Each scene shows the same named points in several views. A view is turned or mirrored, shifted and resized as a whole, has a little noise and may leave points out.

Scene 1
View 1
mamag: [-19   9  10  16   3   5 -26  -2   0  11  -5  13  13  -3  -2  11   1  -5
  -6   7  -4  23]
zesu: [-52  -7  -5  -8  13  -3 -76  -7  11   1  29  -5  15   1  21   4  -2 -16
 -21  29  40  -3]
zin: [-26   2   9  37  20  22 -15  -6   8   5 -11   8  15  18   3   5   7   9
   9   6  -5  10]
mulus: [  4   0   9  22  27  14 -20 -26  -8   5 -16  -3  22  -2  -2  13 -21 -39
   5   3 -24   3]
kaviv: [-16   8   9   4   0  -3 -33  -3  -3  11   0  13  13 -14  -3  13  -5 -18
 -14  10  -1  25]
mipe: [-23   4   9  26  13  14 -21  -6   4   8  -7   9  14   8   1   8   2  -1
   0   7  -4  15]
dizev: [-32   9   8  -6  -9 -10 -46   4   1  13  10  15   9 -14   1  11   2  -9
 -20  14  14  30]
Razit: [-41   6   5  17   3   7 -36   6   9   9   7  15  10   9   5   5  12  14
  -8  14  16  21]
lim: [-31  14  10  -2 -14 -10 -39  10   1  14   8  21   7 -13  -3  13   7   0
 -21  11  10  38]
makom: [-24  20  11 -36 -35 -36 -58  12 -10  21  19  24   4 -45  -7  21  -5 -25
 -44  13  15  52]
galan: [  6   3  13  44  30  28   5 -22  -6   6 -29   3  20   9  -8  11 -11 -19
  18  -3 -35   7]
vavin: [ -1  17  16   2 -10  -8 -19  -2 -12  17 -10  19  11 -25 -16  20  -8 -23
 -15   1 -18  40]
Luru: [ -7  11  16  37   8  17   2  -2   0  12 -22  18  12   6 -11  11   6   5
   8  -3 -24  29]
Sufad: [ -4  10   7 -24  -6 -20 -52 -13 -14  13   7   7  15 -38  -4  22 -24 -54
 -29  11  -4  25]
Gazuk: [-25  13  12   7  -8  -2 -28   7   0  13   1  20   9 -10  -4  12   4   0
 -14   8   1  36]
mafa: [-28   2   5   5   8   1 -44  -7   2   8   6   5  14  -4   6   9  -4 -15
 -11  14   8  13]
viduv: [  3  20  17  -4 -14 -11 -19  -1 -14  19 -11  23   9 -31 -16  22 -11 -28
 -19  -1 -21  45]
tode: [-16  11  13  22   2   8 -12   2  -1  14 -11  18  11  -3  -7  11   4   1
  -2   2 -11  31]
Sori: [-13   3  11  46  24  30   0  -7   5   6 -22   9  15  19  -2   5   4   7
  16   0 -19  13]
falu: [-36   6   5   2  -1  -3 -46   3   5  10  11  13  10  -5   5   7   4  -3
 -17  17  18  23]
View 2
falu: [ 15  -6  19   4 -11   8   8   3  17 -46  14  -7 -32  18  14 -10  20   5
  10  -8 -12  21]
Luru: [-10  17   3 -10  -3  46 -13   2 -41 -28  29 -18 -23 -28  -5  -2  13  10
 -23 -41 -16   7]
zin: [ -9   7   7   1 -14  29 -19  25 -10 -27  25 -29 -45 -25   7  -6  19  12
  -8 -40  -9  13]
galan: [-10  21   1  20  -4  59 -22  14 -27  -9  24 -19 -17 -58   8  -5  -7  11
 -34 -60   6   0]
Sori: [-17  14   3   2 -11  43 -26  24 -28 -19  29 -31 -40 -41   0  -3  15  13
 -18 -52  -8   8]
mulus: [  5  14   7  36  -2  49  -5   6   2 -13  14  -5  -6 -42  21 -10 -16   5
 -25 -46  15   5]
Gazuk: [ 11   5  15 -11  -4  20   7 -10 -12 -45  17  -2 -20  12   5  -6  20   6
  -2 -12 -19  16]
vavin: [ 19  14  12  -1   5  40  15 -30 -25 -39  12  15   9   2   6  -7   0   3
 -18 -18 -14  10]
makom: [ 45  -2  26  -7   4   7  42 -48   9 -64   1  32  14  57  15 -12   7  -4
   9  22 -19  22]
Sufad: [ 40   2  21  29   5  27  32 -31  22 -40  -2  32  21  15  28 -15 -17  -6
  -8  -4   7  13]
Razit: [  3  -3  15  -8 -16   7  -5  18   4 -44  21 -21 -49  11   8  -7  31   9
  10 -16 -18  21]
viduv: [ 24  17  13  -1   9  42  20 -39 -27 -39  11  21  18   5   6  -6  -5   2
 -21 -14 -14   8]
zesu: [ 24 -21  25  30 -22 -13   8  25  66 -43   6  -8 -46  24  35 -16  17   2
  26  -4   7  29]
mafa: [ 15  -2  17  16 -10  16   5   6  19 -36  12  -4 -26   5  19 -12  10   4
   3 -17  -2  18]
mamag: [  8   7  12   0  -7  27   1  -1  -9 -36  18  -8 -22  -3   9  -8  13   7
  -6 -23  -9  12]
lim: [ 19   1  19 -11  -5  11  15 -14  -4 -52  14   2 -20  26   6  -8  23   4
   6  -1 -22  19]
View 3
Gazuk: [-19 -23  14 -20  -6   0  -4 -24   6  -4   3   0  23  -4 -22  -4  17 -13
   4 -13  -6  -6]
Luru: [-42 -12  18  12  13  17  -7 -27  13  -3  -2  15  24 -17  -9  13  23 -20
  21 -12   6  16]
viduv: [-25 -36  -5 -13   4  10 -16 -32  29  -8  19 -12  11 -10 -17  -6  36 -19
  10 -31   7  -2]
Sufad: [-17 -29 -24 -38  -6   2 -15 -20  31 -15  19 -35  22  -1  -8 -19  35  11
  12 -37   7  -4]
dizev: [-14 -19   5 -32 -11  -3  -3 -18   7  -9   3 -12  28   0 -18  -9  16   2
   4 -16  -4  -6]
kaviv: [-25 -17   1 -21  -3   3  -7 -20  15  -8   5 -11  27  -5 -11  -5  23   0
  13 -20   2   2]
makom: [  1 -44  -9 -50 -20  -9 -11 -26  17 -11  20 -28  12   7 -29 -24  26  -7
  -7 -30  -7 -25]
galan: [-56   1   5  18  22  22 -10 -21  25  -7  -4   7  33 -22   8  15  30  -5
  35 -18  18  33]
Razit: [-23  -5  21 -21  -8  -1   5 -13  -6  -5 -11   4  38  -2 -15   1   6   1
   9  -3  -6   2]
Sori: [-48   4  21  14  14  16  -3 -18   9  -3 -12  16  37 -19  -1  17  18  -8
  26  -7   8  26]
zin: [-40   4  21   1   7   9   1 -15   3  -4 -12  11  39 -12  -4  11  13  -1
  22  -4   2  19]
mipe: [-35  -4  13  -7   4   8  -2 -16   7  -6  -6   3  35 -11  -6   5  16  -1
  19  -9   2  13]
mulus: [-46  -2 -11  -2  14  17 -13 -17  29 -11   2 -12  34 -16  10   3  32  10
  31 -26  16  26]
zesu: [-14   5   0 -50 -22 -13   6   1  -5 -11 -13 -24  51   7  -4 -14   5  38
  10  -9  -7   1]
vavin: [-27 -31  -3 -13   3   9 -13 -29  26  -8  14  -9  16  -9 -14  -4  31 -16
  13 -27   6  -1]
mafa: [-25  -7   2 -26  -6   0  -3 -13   8  -9  -3 -13  36  -3  -7  -5  17  11
  13 -15   0   4]
tode: [-31 -15  14  -3   5   9  -6 -25  11  -4  -1   5  26 -12 -13   5  20 -15
  14 -13   2   7]
lim: [-14 -23  11 -28 -11  -2  -2 -22   5  -6   4  -5  25   0 -22  -8  16  -9
   2 -14  -7  -9]
mamag: [-29 -12  10 -12   2   6  -5 -20  10  -7  -1  -2  30  -9 -10   1  18  -4
  14 -14   2   6]
View 4
lim: [ -3 -13  -9  32 -25  20  45  13  29  16 -17  -8  -2 -32  41  -5 -15 -36
  46  12 -39  40]
mamag: [-17 -27  -6  25 -21  27  48  15   7  23 -11   5 -10 -25  35  -5   1 -19
  29  -8 -29  21]
Sori: [-32 -55  -2  20 -19  44  76  18 -33  40  -9  20 -15 -27  28 -11  30  -2
   6 -19 -19   6]
vavin: [ -5  -6 -10  21 -14  36  37   7  23  28 -14  19  -7 -10  57   3 -14 -17
  27 -13 -31  20]
galan: [-34 -43  -2  13  -7  47  55  14 -27  40  -4  37 -23  -8  33  -1  25  13
  -5 -44 -12 -12]
kaviv: [-11 -12  -7  27 -18  19  33  13  22  17  -9   4 -11 -19  36  -1 -12 -20
  33 -12 -33  19]
falu: [-13 -22  -6  36 -26   6  40  19  20   8  -9 -16  -8 -36  20  -8  -9 -32
  45   6 -37  30]
Sufad: [ -3  16 -10  27  -9   6  -8   7  54   4  -1   6 -15   0  41  10 -38 -20
  40 -30 -31   9]
mafa: [-18 -24  -3  34 -22   6  32  20  15   9  -4  -7 -14 -29  16  -5  -7 -20
  36 -11 -31  18]
makom: [ 15  25 -14  31 -22   9  10   4  73   4 -18  -8   1 -16  58   5 -49 -45
  62  12 -45  45]
mipe: [-24 -39  -5  27 -21  25  57  18  -7  24  -8   6 -13 -29  24  -8  11 -14
  23 -11 -27  16]
dizev: [ -6 -13  -7  34 -25   9  35  16  32   9 -12 -11  -7 -30  32  -5 -18 -33
  47   7 -38  35]
zesu: [-21 -28   1  50 -29 -32  20  32  24 -17   4 -42 -19 -47 -20  -9 -10 -33
  55  -1 -37  21]
zin: [-31 -52  -2  28 -21  28  69  21 -20  29  -8   5 -15 -34  19 -12  23 -10
  18  -9 -24  14]
mulus: [-29 -26  -2  19  -6  24  28  16  -4  23   5  24 -26  -4  23   3   7   8
   7 -50 -15 -14]
Razit: [-21 -43  -2  38 -31   9  61  25  -2  14 -10 -18 -10 -47  10 -14  10 -30
  40   9 -33  31]
viduv: [  0   6 -14  15 -13  41  29   0  36  29 -15  27  -6   0  70   7 -23 -18
  28 -16 -31  21]
tode: [-15 -30  -7  22 -20  39  59  12   1  32 -16  14  -7 -25  45  -5   6 -17
  23  -5 -30  22]
View 5
falu: [-15  24  -9 -25 -25   5  14   3  10 -18   3 -33  -1  14   0  -3  -9  31
 -19 -13   0   1]
mafa: [ -8  21 -13 -23 -19  10   8  -5  12 -14   4 -22  -1   7  -2  -5  -6  30
 -10 -14  -6  -2]
tode: [-11  25  -7 -13  -1   4  -6  14  -8 -13  -8 -28  -6  17  -1 -11  18  35
 -13   1 -24  -4]
zesu: [-10  17 -22 -34 -42  12  28 -15  38 -10   6 -22  10   4  -4  -2 -32  25
 -19 -28  20  -1]
zin: [-10  14 -27 -12  -1   8  -4  17  10   5 -22 -19   7  16  -2 -22  17  30
 -18   4 -14  -8]
dizev: [-16  29   0 -26 -25   4  13  -1   2 -25  10 -36  -8  14  -1   3 -10  34
 -15 -14  -5   2]
mipe: [ -9  17 -20 -15  -5   8  -2  10   6  -4 -12 -20   2  13  -2 -16  12  32
 -14  -2 -14  -6]
Luru: [-10  20 -14  -8  11   5 -15  20 -11  -5 -16 -22  -5  17  -1 -19  31  37
 -11  10 -31  -7]
Gazuk: [-17  28  -1 -20 -13   3   5   9  -7 -21   3 -37  -8  18   0  -3   5  35
 -17  -6 -14   1]
lim: [-20  31   3 -24 -22   1  11   7  -5 -26   7 -43  -9  18  -1   2  -4  36
 -20  -9  -8   4]
galan: [  6  12 -28  -4  20  15 -24   7  -3   6 -18   3   0   4  -5 -24  34  35
   5   5 -39 -15]
viduv: [ -7  35  13 -16  -2   6  -8  -3 -27 -34  20 -27 -24   7  -1   5  12  41
   4  -8 -35  -1]
Razit: [-20  20 -15 -22 -20   2  12  14  12  -9 -11 -37   4  22   0 -11   0  31
 -28  -5   1   0]
makom: [-19  44  26 -32 -34   2  19 -13 -17 -50  37 -48 -24  11   0  22 -21  39
  -9 -25 -10   9]
vavin: [ -8  33   7 -16  -2   6  -8  -1 -22 -28  13 -25 -20   9  -1   3  12  40
   2  -7 -32  -1]
Sori: [ -5  10 -32  -5  15   8 -16  23   4  10 -31 -11   7  16  -3 -30  33  32
 -13  12 -27 -12]
kaviv: [ -8  28  -1 -22 -16   9   5  -5  -4 -24  12 -26 -10   8  -2   2  -2  35
  -6 -13 -15  -1]
mulus: [ 10  16 -22 -11   7  18 -15 -11   3  -4  -2   6  -4  -6  -5 -14  15  33
  13 -10 -31 -14]
Sufad: [  2  34   7 -27 -20  14   4 -27  -7 -36  33 -14 -19  -7  -3  14 -13  37
  14 -27 -21  -1]
View 6
mulus: [-21  22  41  14 -11 -16 -14  13  -2  41  -8   7  22  48 -10 -11 -11 -19
 -27 -15 -15   2]
dizev: [-25  -5 -30   8   2   9   4 -35   6  12  22   6   9  35   3 -12  14  10
   9  12   4 -10]
lim: [-31  -8 -41  12  12   4   8 -43   1  14  22   0   7  34  -1 -10  20  13
  13  19  10 -13]
mamag: [-30   6  -6  18   8 -14  -1 -21  -6  33   3  -2  15  43  -8  -8   9   0
  -6   9   2  -6]
falu: [-19  -8 -18  10   6   6   8 -40   5  20  22  -1  15  33  12 -14  19   8
   3  16  -1  -6]
Luru: [-42  15   1  36  26 -48  -4 -13 -27  58 -20 -15  16  55 -31   0  10  -6
 -15  13  11  -7]
Sori: [-29  13  28  36  26 -50  -1 -11 -24  66 -17 -19  26  54 -16  -5  13 -11
 -24  13   1  -3]
kaviv: [-28   4 -13   9  -3   1  -4 -18   3  19  11   8  11  40  -7 -10   3   0
  -3   1   0  -6]
zesu: [ 10 -19  11  -1  -2  31  17 -49  24  18  44  -1  27  24  50 -27  29  10
  -1  20 -20   1]
Razit: [-19 -10 -10  22  22 -12  13 -45  -5  36  16 -14  20  37  10 -12  28  10
   0  27   3  -7]
mipe: [-23   5  11  23  15 -23   2 -21 -11  43   0  -8  20  44  -3 -10  14  -4
 -12  12  -1  -3]
vavin: [-46  16 -28  10  -7  -6 -14  -4  -4  12  -1  16   1  45 -31  -4  -8  -4
   0  -9   9 -11]
Gazuk: [-35   2 -27  16  10  -8   1 -30  -5  23  10   1   8  40 -11 -10  11   6
   4  12   9 -10]
tode: [-38   8 -12  24  15 -26  -2 -19 -14  38  -5  -4  13  48 -20  -4  10  -1
  -6   8   8  -9]
zin: [-20   5  20  31  24 -34   5 -23 -16  58  -4 -17  25  48  -3 -10  19  -4
 -18  18  -1  -3]
Sufad: [-27   9 -18 -11 -34  32 -14  -2  19 -10  21  33   4  35  -4 -16 -14  -3
   2 -21  -9  -5]
galan: [-31  26  42  30   7 -46 -14  16 -20  62 -25  -5  24  56 -26  -5  -7 -21
 -33  -7  -5   1]

Which points are out of place in each view (at most two, in the order of its rows)? Write - if all are in place.
view 1 | -
view 2 | -
view 3 | Gazuk
view 4 | vavin, Razit
view 5 | Sori, kaviv
view 6 | lim, Luru

Scene 2
View 1
pubo: [ 38   6  -1 -18  13  -3   3 -13 -17 -20  -3  15   3   3 -37  33   1  26
  -3  -2  28  -5]
zemep: [ 41  15   6 -30  10   6   2  -8 -12 -18 -12  15  -2  -1 -19  53   3  33
  -6   1  27  -7]
farum: [ 38  19 -22   4 -10  -8  -6  11 -29 -15 -28  -6   7  -7  11   9  -3  25
  17   2   1 -23]
ner: [ 26  -8 -29  20  11 -22   6 -17 -36 -27  10   9  17   6 -60 -13  -2  20
  18 -11  15  -9]
Moru: [ 50  24  -6 -15 -10   0 -11  15 -14 -12 -35  -1  -4  -7  25  30  -1  22
   2  10  13 -19]
torum: [ 41   5 -30  19  -7 -21  -7   7 -29 -19 -17  -4   8  -1  -9 -16  -3  10
  15   3   7 -17]
mitar: [ 46  21   0 -22  -3   4  -6   7 -14 -14 -27   5  -2  -4   9  41   0  27
  -1   8  16 -15]
vosa: [ 39   4 -19   7   0 -15  -2  -3 -27 -19  -9   4   8   1 -23   3  -2  17
  10   0  14 -13]
Katak: [ 31  -4 -18   6  13 -15   6 -16 -28 -24   7  12  11   6 -54   5  -1  22
   7  -6  22  -5]
pafev: [ 46  -2 -18   7   3 -20  -6  -3 -18 -19  -7   7   4   5 -28  -2   1   9
   1   3  25  -9]
Mefoz: [ 46  12  -7 -10  -1  -6  -7   3 -14 -16 -20   5  -1  -1  -5  23   0  19
   0   6  21 -12]
Vode: [ 35   4 -24  10   0 -15  -1  -1 -30 -20 -10   3  11   0 -24  -1  -2  20
  14  -1  11 -15]
kile: [ 28  20  -2 -25   9  10   8  -7 -27 -20 -10  11   6  -5 -23  50  -2  44
   9  -7  12 -14]
Tade: [ 21  20  -1 -27  14  13  13 -15 -31 -22  -2  13  10  -4 -35  53  -2  51
  11 -13  10 -13]
tas: [-12  36 -12 -26  16  30  32 -19 -62 -26   2  11  26 -13 -44  64  -9  86
  42 -33 -21 -26]
bufep: [ 43  -4 -26  17   1 -25  -5  -2 -25 -20  -7   4   8   4 -28 -14   1   9
   9   1  18 -11]
rupoz: [ 48  -7 -20  13   3 -25  -7  -5 -16 -20  -5   6   4   6 -33 -10   2   3
   0   5  28  -5]
kenu: [ 33  -3 -22  10   9 -18   3 -11 -30 -23   3   8  11   3 -46  -4  -1  20
  12  -7  17 -10]
View 2
vosa: [-50  40 -31   3 -23  14 -18 -18  19 -17 -26  -2 -12  36  -1  22   9 -11
   0 -45   2  47]
farum: [-71  23 -36   3 -32  26 -22  -9  11  -7 -38  -7 -25  35 -10 -19  22  -4
   6 -45  29  49]
Moru: [-71  15 -32   7 -38  33  -4  -3 -10  -8 -11 -22 -26  16 -20 -22  18   8
  14 -71  46  43]
Tade: [-26  27 -79  14 -37  26   1  13 -13   3  -4 -18 -35  19   1  37  -6  19
 -19  -8  11  23]
tas: [ -23   21 -123   22  -46   30  -15   32  -12   26  -37  -10  -59   37
   11   26   -1   27  -41   64    6   15]
ner: [-33  55 -37   3 -15   5 -27 -27  40 -20 -34  12  -6  50  14  54  -1 -21
 -12 -19 -32  48]
kile: [-36  24 -70  14 -38  29   1   9 -15   1  -3 -20 -33  17  -4  25  -1  16
 -11 -23  19  27]
zemep: [-33  26 -56  12 -35  27  10   6 -22  -8  15 -26 -24   6  -9  34  -7  18
  -3 -52  24  27]
rupoz: [-46  48 -13   0 -16   8 -16 -31  28 -27 -15  -1   2  33   2  40   4 -21
   6 -67 -10  52]
torum: [-61  39 -22   2 -22  14 -28 -24  29 -16 -38   3 -11  44   0   8  17 -20
   4 -47   0  54]
pafev: [-43  46 -22   2 -18   9 -15 -26  23 -23 -13  -3  -4  32   2  40   2 -16
   1 -58  -8  48]
mitar: [-57  18 -44   9 -38  32  -1   1 -16  -6  -1 -25 -26  11 -18  -3  11  14
   6 -61  40  37]
Katak: [-30  50 -42   6 -20   8 -14 -19  24 -18 -14   1  -9  35   9  58  -6 -12
 -11 -30 -19  43]
bufep: [-51  46 -18   0 -17  11 -22 -29  32 -22 -28   3  -5  41   2  28  10 -20
   3 -53  -8  54]
Mefoz: [-54  28 -34   5 -31  23  -4  -8  -2 -13  -6 -16 -18  19 -11  11   8   2
   6 -63  24  42]
pubo: [-28  37 -50   8 -28  18   1  -5  -4 -12   8 -15 -16  16  -2  48  -9   6
  -8 -45   5  32]
View 3
pubo: [ -7   3 -28  -2 -11  13 -10  -6  -6 -14 -20  -8  22  -7  10  -8   2 -21
  13  -2  11   0]
bufep: [  6  11 -16 -15  11  30   9   8   0 -20   0  -5  19  -4  19 -18  -1  -4
  -8  -4  -2 -10]
rupoz: [ 10   7 -18 -14  14  32   6   9  -6 -18 -13  -5  21  -4  17 -13  -1  -5
 -11  -6   3  -9]
vosa: [ -1  11 -20 -10   4  23   3   2  -2 -16   3  -4  19  -4  17 -17   1  -7
   2  -4  -1  -9]
Vode: [ -2  13 -19 -11   3  22   5   4   1 -18   8  -5  18  -4  18 -19  -1  -6
   1  -3  -4  -9]
Mefoz: [ -8  11 -24  -4   0  13  -7  -5 -15   1  -4   4  19  -5  12  -9   6  -4
  12 -10   2 -13]
kenu: [  2   7 -20 -12   1  26   6   6   7 -28  -4 -13  19  -4  17 -20  -3 -15
  -3   1   2  -1]
torum: [  2  15 -16 -13  10  26   9   7   0 -17  14  -3  17  -3  20 -20   0   1
  -4  -5  -7 -14]
ner: [  7   6 -18 -16   0  30  12   9  16 -40   0 -20  19  -4  20 -24  -6 -19
 -11   5   0   3]
pafev: [  5   9 -20 -11   9  28   3   5  -6 -15  -9  -4  20  -5  16 -13   0  -6
  -5  -6   3  -9]
Tade: [-21   4 -32   3 -25   0 -12 -14   2 -13  -2 -10  19  -6  11 -14   4 -26
  26   3   6   2]
tas: [-42   7 -38   9 -54 -17 -13 -23  30 -32  29 -24  15  -4  14 -29   1 -44
  46  18  -2  12]
Moru: [-16  19 -24   0   0   6 -10  -9 -23  16  10  14  17  -4  12  -8  10   6
  21 -15  -4 -23]
kile: [-22   5 -32   3 -22   0 -13 -14  -2  -8  -1  -6  20  -6  10 -13   4 -22
  27   0   5  -2]
zemep: [-16   4 -31   3 -15   4 -17 -13 -14   0 -19  -2  22  -7   7  -4   6 -18
  23  -6  12  -5]
farum: [-11  20 -20  -6   3  12   0  -2  -8  -1  25   6  14  -3  18 -19   6   4
  13  -9 -11 -19]
View 4
pafev: [ -1  24  15  15  11  -5  -7  -4  18  -5   7  41   2  21   2 -23  -3  -4
   5  14  18  19]
farum: [-14  37  -3  11  13   8 -32   5   9   4  11  33  20  14   6 -23  -2   9
  13 -13  12  31]
Tade: [ 13   8   9  -3 -11   9 -30   4  11  24  15   3  22  22  26 -24  -7   0
  40  18  16   2]
bufep: [ -4  23  12  21  18  -6  -7  -6  23  -6  12  43   2  16  -1 -30 -11   2
   1  13  23  25]
kenu: [  5  12  13  19  11  -6  -7  -7  26   1  16  30   6  15   7 -33 -16   1
  11  22  27  16]
Moru: [-12  44   1  -2   4  13 -33  11  -5   4  -1  34  18  23   9  -8  15   1
  17 -16   0  23]
rupoz: [  3  19  17  18  13  -7  -2  -6  22  -6   8  42  -1  22   1 -26  -6  -5
   4  20  22  17]
Vode: [ -4  23   7  17  13  -1 -16  -4  20   0  14  34  11  15   5 -30 -11   5
  10   8  21  24]
kile: [  8  17   8  -3  -9  11 -31   5   6  19  11   9  20  23  23 -19  -1   0
  36  11  11   6]
zemep: [ 10  20  15  -7 -10   7 -22   7   1  13   1  17  13  30  20 -11  11 -10
  30  14   4   1]
mitar: [ -4  35   6  -5  -2  12 -31  10  -4   8   0  26  17  27  15  -9  14  -3
  24  -6   2  15]
pubo: [ 12  13  18   1  -5   2 -14   0  11   8   6  21   8  27  17 -18   2  -8
  24  23  14   3]
Katak: [ 10   7  17  16   7  -6  -5  -7  26   3  15  28   5  20   9 -32 -14  -3
  14  28  27  10]
torum: [ -9  28   5  21  19  -2 -16  -4  21  -4  14  40   9  13   0 -30 -11   7
   4   3  22  31]
tas: [ 14  -4  -6  -1 -13  18 -52   3  18  42  35 -24  44   7  38 -42 -31  20
  59  15  27   4]
ner: [  6   5  13  25  14  -9  -5 -10  34   0  22  31   4  12   5 -40 -26   5
   8  29  34  18]
View 5
mitar: [-24   2  13  65 -21 -54  52  23  -3  13 -14  -2 -32 -15 -11   2   7 -13
   3  -2  -8 -40]
Tade: [  8  18 -20  39  -8 -29  44  17 -14  -5 -11   6 -46 -30 -24 -43   3 -33
 -16 -25 -26 -17]
Mefoz: [-12   1   8  71 -33 -50  37  17  -4   0  -5  14 -22 -17 -19   1   2 -19
  16  14 -10 -36]
Katak: [ 29  13 -22  63 -41 -30  12   2 -13 -31   4  39 -16 -26 -36 -28  -8 -42
  20  18 -24 -11]
ner: [ 34  17 -33  59 -49 -22  -1  15 -14 -38  13  61 -11 -25 -41 -17 -20 -46
  25  27 -33  -1]
kenu: [ 21  11 -19  66 -48 -32   7  14 -10 -28   9  50 -11 -22 -35  -9 -15 -38
  26  30 -26 -14]
kile: [ -2  13 -11  46 -12 -36  47  20 -12   0 -14   3 -42 -24 -20 -29   5 -27
 -10 -19 -21 -24]
torum: [ -1   8 -11  66 -48 -37  14  34  -5 -13  11  52 -13 -16 -26  23 -18 -27
  25  33 -25 -20]
rupoz: [ 14   2  -2  83 -54 -43   9   5  -7 -24   7  41  -3 -17 -33  -4 -10 -33
  37  40 -12 -24]
pubo: [ 13   9  -6  64 -27 -42  33  -2 -10 -15 -10   8 -25 -24 -28 -38   5 -32
  10   0 -12 -26]
zemep: [ -4   7   6  63 -19 -47  49   1  -9  -1 -18 -11 -33 -23 -20 -36  12 -25
   1 -10  -6 -32]
vosa: [  5   7  -9  65 -42 -40  19  23  -8 -14   4  39 -16 -18 -25   3 -12 -28
  20  24 -22 -23]
farum: [-24   5  -4  57 -34 -44  36  50  -4   8   3  35 -25 -13 -15  34  -9 -15
   9  17 -24 -32]
Moru: [-42  -4  22  71 -27 -62  56  34   0  23 -12   2 -29  -9  -6  25   7  -3
   9   8  -4 -49]
Vode: [  5  10 -14  61 -42 -36  18  29  -8 -15   7  45 -18 -18 -27   6 -14 -29
  20  24 -26 -19]
pafev: [ 10   3  -3  76 -48 -42  15  10  -7 -19   3  36  -9 -18 -30  -3  -8 -30
  30  32 -14 -25]
bufep: [ 11   6  -9  74 -53 -38   8  19  -7 -23  10  50  -7 -17 -31   8 -15 -31
  32  37 -20 -21]

Which points are out of place in each view (at most two, in the order of its rows)? Write - if all are in place.
view 1 | torum
view 2 | pafev
view 3 | Tade, tas
view 4 | rupoz
view 5 | kenu, Moru
